Points on a hilly landscape, in no order, each with its height.
From any point a ball rolls to the lowest of the 2 points nearest to it. It stops when none of these is lower. Distance is the straight distance between rows; heights are no part of it.
<171>: [165 141  91 159  97 127 154 149 147 175  92 122 131  45 105 138 111 145
  94 151  72]  h=53.3
<308>: [146 132 148 138 172  66 123 135 140  59 169  96 104 158 149 154 139 166
 148 115 175]  h=44.7
<707>: [141  97 164  84 156  64 147  90 111 100 125 110 117 151 177 166 107 146
 121 149 121]  h=31.9
<789>: [115  88 154 124 101 161 129 133 156 160 109 136 140 139 111 135 116 141
 135 110 129]  h=34.1
<404>: [106 119  91 142  65 158 178 147 135 164 110 120 134 114 116 142  99 125
 143 155 104]  h=20.2
<456>: [144 124 139 100 154  95 138 129 140 117 157 117 149 137 138 151 120 167
 123 127 127]  h=28.4
<991>: [118 121 148 117  52 164 136 142 118 169  91 152 125 137  68 159  96  85
 143 161  71]  h=70.6
<410>: [ 80 134 167 126 163 162 117 196  59  88 188 132 140 150 126 134 152  87
  98 118 113]  h=36.0
<411>: [164 141 143  65 131 115 184  75 137 157 124 133 197 126 111 110 123  85
 132 177  97]  h=57.8
<604>: [154  92 115 107 126 114 137  75 132 141 108 121 125 124 131 148 140 129
  99 150 147]  h=36.1
<373>: [107 158 167 197 193  52  92 149 109  65 155 133  80 188 112 145 136 174
 154  88 162]  h=38.6
<773>: [145 110 178 100 173  82 178  89 104  78 141 113 112 161 145 170 139 172
 118 146 168]  h=33.7
<987>: [155 120 145 144 140  89  95 128 148 127  90 125  62 131 168 150 125 176
 119 113 111]  h=21.3
<142>: [178 156 100 137 197 114 131 133 135 173  83 147 121 105 136  89 123 109
  60  84 138]  h=12.4
<640>: [170 166  77 156 200  99 108 137 115 122 103 151 117 139 153  69 135 101
  79  72 171]  h=3.4
<341>: [157 136 145  79  68 108 171 130 108 128 101 163 142 109 112 149  79  89
 162 163  30]  h=44.9
<139>: [165 117  97 115 109 154 137 122 120 210  67 139 131  81  99  96  98  30
 115 157 142]  h=5.2
<521>: [102 130  90 156 134 112 118 145 123 117 113 139 123  82 125 113 113 168
  99 130  70]  h=48.4
<503>: [150 109 105 122 212  56 126  96 111 104 119 122 110 143 130 121 134 104
 102 110 198]  h=33.0
<291>: [ 55 104  86 152  84 134 121 140 139 151 138 146 120 112 134 128  79 142
 161  65 153]  h=9.6
<413>: [172 112 115 100 132 127 106  88 115 139 111 107 159  82 107  78 140 102
 116 159 113]  h=25.8
<342>: [128  96  86 109 148  78 125  64 128 131 109 130 125 126 130 131 134 106
  85 110 195]  h=34.4
<920>: [149  98 138 121 118 168  90  81 132 114 132 100  99  86 146  92 151 133
 130 191  86]  h=35.0
<235>: [107 165 168 180 158  88  96 147 126  94 127 138  61 199 150 160 153 167
 154  47 167]  h=34.3
<414>: [157 123  69 115 149 120 146 104 105 132 141  87 124 129 175 116 106  70
 118 147 189]  h=36.7
<327>: [130 134 146 159 163  90  74 138 169 118  99 117  67 159 159 123 149 167
 157  66 145]  h=28.2
<210>: [132 121 143 135 145 132  94 122 151 153 106 133 141 103 130 113 135 116
 131  97 117]  h=27.1
<541>: [181 132  74 138 140 136 143 148 123 156 135 115 117 110 180 113  95  70
  80 126 160]  h=34.9
<769>: [136 124 114 147 152 100  97 105 131  79 176  87 121 122 148  94 144 100
 174 113 189]  h=39.3
<660>: [132 139 110 173 141 119  74 102 153 111 170 122 130 139 124  79 154 114
 163  53 187]  h=36.6
<232>: [ 70 131 112 125 109  93 146 133 142 168 139 139 143 130 159 132  83 136
 126  71 157]  h=17.4
<190>: [178 148  86 100 146 127 153 158 116 170 107 109 185 103 175 110  82  70
 105 123 128]  h=31.5
<169>: [160 149 140  70 140 124 178 129 134 160 116 108 197 114 167 109  82  98
 143 122 114]  h=27.0
<888>: [102 112 175 133 136 143 116 137  91 115 141 165  95 166  89 168 192 157
  88 125 138]  h=23.6
<551>: [138 135 153 156 143 132 113 151 135  76 164 111  95 174 130 146 167 170
 153 112 150]  h=42.6
<703>: [173 140  76 137 109 125 155 120 120 186 104 130 149  65 112 127 102  98
  68 167 121]  h=55.0
<487>: [ 79 127 195 113 130 177 123 192  88 113 158 147 174 169 136 132 136  88
 125 128  84]  h=45.7
<715>: [124 113 133 115  88 156 136 105 157 155 136 117 126 153 134 142 130 135
 165  99 179]  h=38.0
<276>: [111 134 176 145 102 193 129 199 120 157 104 144 114 112  63 145 147  89
 123 163  71]  h=62.6
<305>: [112 130 138 118 123  79 135 124 125 124 174  99 140 170 165 148 102 151
 164  72 230]  h=47.4
<366>: [ 75 106 115 155  97 163  92 152 111 126 113 150 111 123 111 155 133 135
 107 180  79]  h=52.7
<775>: [ 79 167 146 183 130 147  90 181 129 127  98 162  89 152 104 155 177 166
  78 132  76]  h=41.8
<66>: [162 133 129 109 165 116 136 125 143 170  85 129 146  71 128  75 106  96
 109  97 133]  h=19.4
<134>: [172 134 131  93 100 113 177 114 134 155  79 122 138 102 137 150  96 106
 129 148  75]  h=40.8
<91>: [134 111  97  96  81 148 139  95 124 155 104 123 160  75  80 122 120 108
 131 179 106]  h=20.1
<152>: [ 71 134 190  90 115 168 148 142 109 129 154 151 177 183 143 134 115 100
 167 133 119]  h=47.7
<717>: [104 142 152 160 153 152  91 139 123  83 123 154  66 178  96 142 204 173
  80 134 115]  h=32.0
<992>: [147 162 125 169 146 135  97 145 159 128  83 129  94 139 157 110 142 179
  99 100  85]  h=9.2
<230>: [131 135  52 144 103 161 151 125 153 135 157 107 153  97 113 135 142 169
 108 159 155]  h=20.3
<727>: [162 103 164 109 167 114 113  81 143 105 135 116 118  85 115  92 150 134
 117 167 101]  h=30.3
<175>: [ 94 119 125 143  74 193 149 178 136 155 157 128 136 138 148 138 101 129
 150 142 124]  h=27.5
<548>: [123 112  84 137 139 109 125 131 118 132 139 117 175  84 125  85 119 111
 117 122 156]  h=13.6
<998>: [161 135 117 103 193  72 153 114 130  90 135 115 147 116 131 121 127 144
 103 122 159]  h=31.3
<468>: [126 122 116  90 134 106 171 118 122 158 132 128 172 114 153 128  72 106
 134  97 155]  h=22.6
<935>: [105 125 173 113  70 190 136 170 108 139 126 143 139 126  87 135 114  80
 162 199  41]  h=67.4
<88>: [147 127  83 146 140  90 107 109 137 100 126 131 104  75 114 104 155 174
  88 161  99]  h=46.2
<323>: [128 111  46 153 127 113 145 106 124 125 150 122 138  88 113 135 112 133
 105 118 181]  h=17.3
<873>: [154 165  97 149 166 116 121 141 146 132 134 130 135 109 148  83 127 110
 111  43 178]  h=12.1
<41>: [132 103 191 110 162 119  95  92 127  82 149 122 122 135 121 113 171 147
 156 144 132]  h=34.8
<783>: [127 144 114 156 133 170 109 119 174 130 165 103 105 143 105 112 166 153
 156  72 195]  h=33.2
<179>: [140 149 140 130 169  78 158 139 145 103 164  97 122 134 162 139 116 161
 162  69 182]  h=46.0
<131>: [134 108 157  98 104 125 128 127 136 111 122  95 145 149 168 116 120 124
 171 155 109]  h=44.2
<516>: [163 144 155  59 125 110 194  93 117 119 131 156 175 118 115 126 105 139
 143 181  54]  h=56.1
<326>: [181 121 120 106 117 131 170 106 156 180  99 105 135 114 155 146 122 107
 109 125 146]  h=38.1
<752>: [107 103 181  94 155 117 110  83 129 106 141 126 145 152 128 127 140 132
 170 109 189]  h=38.3
<223>: [110 147 133  69 101 136 171  88 142 139 118 133 186 139  91 127 111 110
 157 150 122]  h=56.4
<458>: [147 125  91 130  69 136 155 132 132 174  74 122 138  85 105 121  83  73
 148 180 111]  h=13.9
<367>: [156 156 124 151 141 143  96 140 164 126 115 120  92  99 134  99 160 199
 136 142  68]  h=22.0
<726>: [ 79 108 170  92 128 129 137 111 124 143 147 164 157 176 133 163 113 132
 170 100 160]  h=42.0
<189>: [106 137 133 156  86 180  97 156 120 143 108 156 105 100  54 131 136 136
 123 193  53]  h=57.3
<371>: [122 144 106 146 140  95  63  95 121  67 131 141  93 121  99 105 168 185
 127 133 114]  h=43.8
<734>: [ 78 130 143 137 112 215 117 185 115 135 161 133 126 152 112 137 147 123
 127 116 138]  h=36.5
<397>: [141 130 179  81 103 133 194 121 111 119 145 154 140 158 143 149 119 129
 123 186  63]  h=53.8
<728>: [ 88 100 160 130 129 135 147 158  87 116 139 177 118 161 101 178 141 141
  73 159  95]  h=11.5
<625>: [ 71 142  82 164  87 161 109 151 140 142 150 139 131 108 107 113 129 138
 162 107 148]  h=18.7
<832>: [ 88 144  99 186  97 168  91 160 120 124 117 149  90 132  89 134 165 170
 101 160 114]  h=48.7
<469>: [125 145 165  69  89 140 173 146  99 108 114 145 140 171 123 153 121  87
 167 170  34]  h=50.0
<399>: [127 107 123 128 120 134 116 103 146  98 146  99  96 161 146 159 149 154
 144 122 176]  h=40.3
<813>: [116 116 146 136 112 171  85 124 130  95 144 111  88 139 129 124 165 152
 143 160 100]  h=39.0
<709>: [155 123 150 146 113 192  92 141 165 136 112 126  97 127 104 102 168 154
 130 158  88]  h=32.2
<378>: [ 68 119 161 154 140 124 105 179 105  92 154 153 131 166 123 149 133 136
  95 116 112]  h=25.0
<852>: [105 110 171 102  94 139 131 139 127 138 122 119 114 164 167 172  96 119
 159 121  86]  h=48.2
<188>: [ 76 134 174  88  86 162 160 106 108 132 127 171 183 163  81 140 117  97
 160 155  83]  h=53.4
<104>: [110 148 121 186 162  61  73 108 116  52 149 128  90 157 120 119 169 171
 147 103 160]  h=41.3
<794>: [114 147  65 178 101 111  99 131 137 165  77 139 123  73 116 116 124 143
 107 146  73]  h=50.8
<705>: [132 145  79 152 141  86 127 148 136 110 167 109 164 100 151 106 102 132
 144  78 156]  h=18.8
<737>: [ 97 142 116 175  95 199 103 161 153 134 146 130 101 147 130 139 166 149
 144  99 169]  h=27.6
<125>: [122 113 125 115 131 124 111  87 101  87 145 102 163 122 161 103 122 102
 161 143 151]  h=41.4
<953>: [173 100 113 124 143 136 116 120 112 193  71 137 116 116 133 124 104  45
  79 119 152]  h=14.2
<844>: [150 125 124 106 151 104 157  89 120 135 170 103 133 152 175 130 109  93
 178  80 233]  h=48.5
<683>: [139 137 100 143 118 142 171 156 130 113 166 103 146 117 135 147 126 180
 105 136 121]  h=24.0

For each start below, name the point where the ball stops.
<276> -> <728>
<551> -> <640>
<794> -> <992>

Call two points neighbours if one is among the 2 nearest of the other. Go from one point of each pair to the other, from neighbour to neighbour, staying as low as possible. Name the highest point that can't be avoided.
<291>, <139> -> <541>
<291>, <728> -> <152>
<640>, <548> -> <705>
<992>, <737> -> <813>
